A landscape with many valleys, sampled at points; each row gives a point and its height.
From any point a ball rolls to the lowest of the 2 points nearest to it. It stops when none of these is lower. Distance is the straight distance between rows; heights are no part of it.
k733: [111 159 105  74 122  94 104 133 157 122 165  89 115  88 187 130 125 104
 143  96 123 157 120 112 119  57 116 107 146]  h=736
k303: [ 74 117 122 180 149 145 140  94 111 143 168 122  97 139  93 128 141 101
 148  66 121 147 182 128 119 112 118 176 141]  h=600
k949: [143 139 133 174 125 149 156 124  63 138 143  96 143 146  62 156 118 185
  89 136  90 118 116  82 109 133 137 186 110]  h=492
k689: [140 104 179  73 124 127 117 113 145 150 145 142 104  63 131 187  98 176
 106 139 111 127  83  55 121 130 133 103 131]  h=595
k73: [ 44 132 139 189 127 100 136  92  80 135 143 130  95 131  52 127 111 113
 136  63 110 126 177 104  74 121 141 130 143]  h=558
k160: [ 99  89 181 197 154 132 162 119  99 149 183 123  58 118 121 126 147 149
 141 122 174 151 115 101 129  61 123 196 138]  h=682
k783: [ 50 154 125 118 119 159 114 122 155 117 139 155 100 134 170 107 117 104
 145  95 147 121 160 159 137  95 135  82 160]  h=374
k728: [168 156 106 159 154 145 173 102  95 128 141  80 165 118 127 124  95 127
 119  91 102 175  90 101 117  97 118 199 116]  h=663
k799: [175  96 127 150 114 172 158 152  98 139 152 124 141 146 139  73 125 137
  87 179 115 106  87 135 111 138 123 103 111]  h=299
k341: [186  98 181 113  97  90 143 172 122 133  89 114 120 115 132 150 116 157
 111 159 113 125  99  57 131 146 144  98 107]  h=388
k992: [153 107 102 125 136  82  79 187 141 127  92  88 180 140 146 122 163  90
 140 127 133 148 123 134 123 114 167 111  98]  h=731
k554: [113 102 118 129 141 157 135 155 147 180 156  86 104 108 191 135 135 112
 142 104 153 164  89  88 104  36 168 140  96]  h=745
k481: [125 140 101 124 132 179 120  91  95 133 121 172 137 130 118  94 132 127
 133 141 122 124 126 163 141 166  74 208 126]  h=490
k394: [148  89 156  63 115 154 121 174 112 143 115 185 109  43 176 139 125 138
 136 129 203 168  71 100 121 126  87 116 110]  h=333
k4: [140 117 152 190 111 121 117 164 113 127  97 131 113 168 148 101 139  89
 159 126 141 158 133 136 167 101 144 122 110]  h=533
k970: [183  87 152 145 107 180 148 175 118 139 125 121 124 111 169  91 126 147
 109 180 190 148  87 128 128 126 136  86 124]  h=151
k851: [134 146 107 109 144  68 113 119 136 144 124  86 166 138  94 143 119 145
 118 134  76 113 114 104  72 141 150 147 118]  h=656
k721: [126 168 103 176 131 198 108 124 110 108 154 108 139 148 117  97 154 140
  97 151 132 104 162 204 157 168 113 120 133]  h=279
k189: [ 76 138 112 159 155 214 130 126 126 106 155 144 114 160 135 132 162 145
 118 121 173 112 177 194 158 140 138 142 158]  h=213
k697: [184 121  97  81 124  68  81 186 149 128 110  68 194 135 155 152 168 109
 129 140 140 144 127 114 151 139 120 122 120]  h=715
k564: [ 91 126 126 164 119 150 144 126 125 135 120 198 101 146 113 109 123 103
 156  79 119  99 159 107 110 142 140 113 131]  h=423
k871: [129 132  69  93  99 204 126 111 180 141 165 128 129 112 173  98 127 113
 125 130 128 116 169 197 129 167 104  99 108]  h=453
k826: [105 135 156 119 137 100 120  94 150 135 137 145  65 102 144 136 129  99
 171  80 149 173 146 133 165  55 106 181 126]  h=552
k274: [167 145 123 128 136 124 147 101  87 114 142  97 179 170 118 100 125  94
 118 126  57 156  91 118 132 118 106 212 100]  h=625
k511: [114 117 161 157 130  80 110 154 121 112  76 125 104 145 144 138 154 128
 162  91 136 160 147 106 142  89 165 142 102]  h=489
k197: [211 153 106 134 153 155 111 138 106 110 110 140 200 158  94 141 133 149
 113 194 138 101  89 168 170 193  92 136 145]  h=264
k713: [ 98 105  80 152 136 173 149 109 137 175 170  89 129 132 132 100 132  74
 139  80  93 152 133 140  72 102 151 148  84]  h=794
k523: [112 133 120 136 118 169 126 137 154 136 145 172 107 123 195  93 124 101
 163 132 174 135 111 153 120  94 129  86 154]  h=297
k391: [ 53 105 115 113 131 173 120  97 169 159 165 137  69 149 142 123 147  77
 148  96 155 118 193 164 152 105 135 121 110]  h=443
k282: [131 149  60 110 138 184 139  92 132 141 192 101 144 135 132  97 136 123
 101 130  71 101 147 188 112 164 103 139 101]  h=387
k348: [ 54 156 139 192 130  90 144 100  80  94 128 137 106 152  81 128 105 133
 124  95 125 110 172 135  90 122 149  76 165]  h=519
k293: [223 106 127 111 136 137 130 162 126 127  90 133 197 144 120 148 125 141
 124 177 167 142  79 138 172 201 101 142 135]  h=342
k926: [193 116 168 163 131  62 165 160  93 107  72 123 138 137  92 165 126 152
 112 154 118 117 101  78 126 126 158 124 132]  h=438
k667: [131 108 144  87 128 143 141 145 123 145 114 193 117  77 151 123 119 157
 136 135 156 139 102 105 125 134 105 157 123]  h=389
k727: [140 180 109 182 131 103 147 113 119 109 112  99 111 110 121 134 102 106
 150  57 144 191 156 159 133 102 146 124 157]  h=623
k858: [179 113 129  99 136 118 122 173 124 120  75 129 151 125 137 162 142 173
 138 188 192 145  96 113 170 159 127 133 145]  h=397
k537: [166 144 116 144 113 157 103 136 116  98 120 133 157 156 130  93 132 130
 100 196 131 108 115 189 169 187  79 118 129]  h=132
k423: [ 94 127 118  93 125  75 119  99 169 141 145  94 116 112 127 141  94 155
 108 134  93 100 119 105  81 110 146 109 142]  h=634
k551: [110 114 122  85 129 129 118 161 156  99 127 164 146 121 182  99 157 122
 140 163 178 114 104 150 122 129 129  69 181]  h=372
k34: [ 94 149 174  99  98 117 128 119 139  76  94 159 104 110 119 146  86 128
 108 122 118 108 162 116 173 163 110  63 154]  h=312
k576: [146 167  91 114 136 108 138  98 167 140 163 112 120  64 149 134  73  98
 141  76 108 149 119 106  99  83 130 133 149]  h=716
k716: [176 146 119 165 123 123 141 102  85 113 109 139 154 154 121  83 110  74
 144 123  71 162 101 145 152 115  79 189 115]  h=588
k76: [128 128 107 163 114 173 124 172 144 152 128  92 145 140 149 121 115 109
 112 108 155 144 151 140  82 132 189  39  82]  h=282
k54: [ 87 149 113 131  95 148  94 147 157 115 119 103 157 146 155 115 133 109
 109 110 153 136 191 180 129 166 153  42 107]  h=171
k517: [124 188 100 139 157  60 132 108 106  76 129 110 158 165  73 138 121 129
 125 145 103  95 145 154  87 132 149  89 186]  h=395
k985: [102 134 193 121 152 115 144  85 122 116 115 175  63  78 135 135 107 109
 150  89 183 166 136 144 202  67 105 133 154]  h=589
k376: [117 104 119 141  98 170 158 125 130 141 165 124  97 129 135  70 116 145
  97 158  97  75 138 144  79 136 145  74 110]  h=403
k378: [140 107 142 120 134 103  92 169 131 123  74 133 140 126 151 142 169 161
 141 143 171 149 135 107 172 131 138 175 110]  h=442
k17: [148 102  92 131 163 112 128 165 100 119 121 160 198 159  74 143 166 103
 127 149  97  54 122 115 108 180 153 169 119]  h=485
k240: [146 131 123 120 144 103 166  88 144 151 140 118 111  80 138 125  71 125
 127  91  89 148  98  99 109 101 111 176 142]  h=697
k810: [137 135 165  72 102 110 128  61 167 154 174 118  73  59 111 149  91  97
  74 119  93 141 130 102 165  95  89  95 126]  h=536
k205: [167 120 139  63 115 127 120  99 172 167 149 119 151 117 108 169  98 172
 124 156  83 108  85  76 108 158 112 127 105]  h=621
k161: [142 132 104 107 130 149 126 125 135 140  92 208 141 110 128 125 127 135
 158 113 129 131 113 111 134 175  83 191 118]  h=437
k707: [ 69  93 170 182 157 128 163 107 107 125 145 194  61 131 121 132 128 139
 167 126 170 141 129 127 140  74 103 181 167]  h=648
k359: [134 140 104 114 111 168 157  81 132 151 164 110 113 123 107 111 114 131
 104 121  68  98 154 141 111 163 106 162 101]  h=441
k514: [120  80 163 176 137 156 158 124 112 171 178  80  79 122 137 122 139 133
 119 109 159 161 101 104 109  42 166 173 109]  h=714
k527: [161 126 105 113 117  51 131 163 148  97 121 140 164 150 141 117 134  70
 145 150 125 117 103 143 144 146 128  84 171]  h=479
k889: [141 136 166 104  55 114 104 136 157  93 106 106 136 116 132 150 104 129
  91 122 142 150 176 142 174 170 100  61 125]  h=270
k447: [139  98 150 115  95 110 118 153 137 143 100 146 113 105 118 119 114 124
 123 117  65 124 130  72 109 147 145 126  73]  h=321
k729: [128 120 175 110  86 135 120 129 131 109  95 191 103 103 111 134  93 124
 110 111  94 106 145  96 143 186 120  85  94]  h=246
k515: [159 123 137  94 170 141 115  87 127 154 143 120 158 157  80 147 132 213
 130 207 134 104  61 121 123 147 109 168 125]  h=670
k765: [ 63 126 126 109 155 105 141 149 135  88 109 135 128 143 135 142 130 170
 122 129 136  65 141 103  94 115 181 100 165]  h=584
k346: [ 85 130 113 155 147 127 108  88 109 130 162 105 107 148 107 130 150 143
 124 108 114 119 156 133 113 121 141 190 135]  h=590
k731: [146 108 129 162 125 143 149 148  73 132 113 137 165 158  76 127 137 153
 114 171  84  74 118  94 100 159 132 155 101]  h=422
k485: [ 74 118 130  94 118  76 119 118 146 119 137 139 106 139 156 106 120 117
 142 139  92  90 111 122  87  95 150  95 166]  h=611
k723: [ 79 173  93 135 137 153 128 122 148 128 159  83 130 136 134 135 112 139
 103  90 152 122 205 181 123 145 162  55 143]  h=256
k294: [167 152 141 193 130  61 167 123  83  85  85 127 140 136  68 165 120 160
 137 142 121 126 112 103 118 116 143 124 178]  h=484
k678: [113  85  84 111 164 151 111 169 146 135  97 154 168 154 134 132 193 141
 139 141 123  82 139 116 110 179 146 185 108]  h=528
k407: [177 111 135 154 103  81 129 156 119 117 100 164 133 153 142  75 134  72
 168 140 102 131  98 137 155 107 133 105 132]  h=520
k703: [126  90 101 150 154 171 139 150 142 168 154  76 142 135 166 110 161 120
 130 125 120 138 108 133  74  91 185 142  78]  h=771
k630: [136 163 121 111 142  71  86  99 134 135 115  85 162 168  75 170 126 173
 149 145  81 127 118 115 123 148 137 178 109]  h=674
k616: [179 136 119  63 123  98  78 125 153 145 104  63 190 146 122 165 122 150
 126 152  92 154 115 117 154 153 113 149  82]  h=695
k979: [ 61 106 147  86 154 166 130  89 171 157 125 166  66  96 126 154 157  93
 143  91 161 118 192 136 173 102 102 153 109]  h=496
k920: [135 127 196  61  91 101 111  95 141 131 161 131  87  58 136 177 100 139
  90 134 116 149 101  83 149 106  90  96 136]  h=570
k387: [126 163 114 112 120  54 127 138 141  72 116 126 170 156 129 122 105 115
 114 157 116 100 133 164 130 152 130  41 196]  h=444
k252: [ 92 100 146  69 160 175 156  67 145 171 142 158  53  96 105 152 157 121
  85 103 153 108 181 125 148 114  98 162 100]  h=538
k932: [107 161 138 168 126 154 129  93  91 124 148 105 124 143  76 154 124 186
 100 139 128 104 161 128 143 128 120 189 152]  h=550
k582: [ 73 146 144 163  98 113 154 127 107  97 120 158 104 157  97  94 107 109
 126 107 100  76 166 139 107 149 149  45 148]  h=478
k171: [ 93 128 180 162 136 121 156 111 111  93  96 192  66 116 137 128 121 131
 151  99 182 152 129 122 150  91 116 143 183]  h=619
k824: [119 196 110 154 147  77  95  90 116 116 113  77 135 128 101 144 110 121
 143  94 130 175 162 164 143 124 128 159 163]  h=594
k562: [ 73  99 124  94 150 126 114 145 133 113 110 158 124 155 149 138 169 171
 126 148 138  79 143 115 123 151 158 146 127]  h=559
k298: [112 143 120 182 116 177 144 155 129 148 121 153 118 120 135 124 106 121
 133  70 141 131 167 135 100 151 177  74 110]  h=360
k502: [121  84 121  87 140 122 119 202 155 117 121 144 147 149 179 104 191 109
 149 161 177 114  96 125 130 101 160  87 141]  h=416
k490: [114  72 118  81 103 157  81 189 164 136 129 153 141 141 191 106 202  89
 168 167 154 133 107 153 136 138 108 105  90]  h=468
k971: [114 133 138  86 112 128 133  79 153 159 170 133  72  80 105 137  97 118
  88  99  76 109 164 105 135 134 116 125 106]  h=497
k81: [173 193 108 172 153  67 109 118 101  84 100  81 164 158  90 151 142 114
 139 134 103 161 135 171 153 141 123 148 154]  h=561
k454: [129 159 115 149 111 136 150  70  87 117 111 172 148 143  90 104 103 114
 140 124  79 129 127 136 163 156  56 208 116]  h=540
k717: [117 191  90 160 179 121 112 119 123  99 148  75 162 131 116 116 133 140
  92 124 138 110 155 185  81 148 159  83 165]  h=332
k757: [170 154 106 173 131 153 162 137 122 126 116 114 130 102 164 125 104 130
 144  89 156 167 111 129 124 103 137 147 136]  h=654
k135: [165  93 121 150 118 154  99 217 146 147 137 101 180 166 175 124 167  65
 144 143 158 167 111 142 137 116 158  80  75]  h=755
k142: [125 115 111  81 102 165  95 152 166 136 142 111 146 118 171 112 156 123
 129 129 145 147 147 152 150 149 111 126 106]  h=502
k924: [155  76 164  96  97 142 130 203 111 134 108 150 115  95 179 125 141 150
 122 180 204 151  67  96 111 107 120  71 127]  h=261
k982: [155 100 176  53 121 136 108 110 145 164 130 127 142 128 101 151 111 202
 133 206 146 114  62 108 120 160  92 132 116]  h=646
k372: [180 166 120 173 147  67 136 106  99  98  93 121 145 154  81 166 137 155
 160 155 117 134 101 136 142 126 117 175 175]  h=523

For each start below, name the point where the ball stops.
k616: k731
k205: k282
k576: k970
k713: k54
k481: k970
k407: k54
k4: k537
k757: k729

Call two points neighbours if one is among the 2 nearest of the other. Go from one point of each pair to the other, from neighbour to neighbour, staying as low as possible. Name the highest point that can't be avoided.
k537 / k54: k4
k523 / k970: k142
k189 / k537: k721
k970 / k282: k359
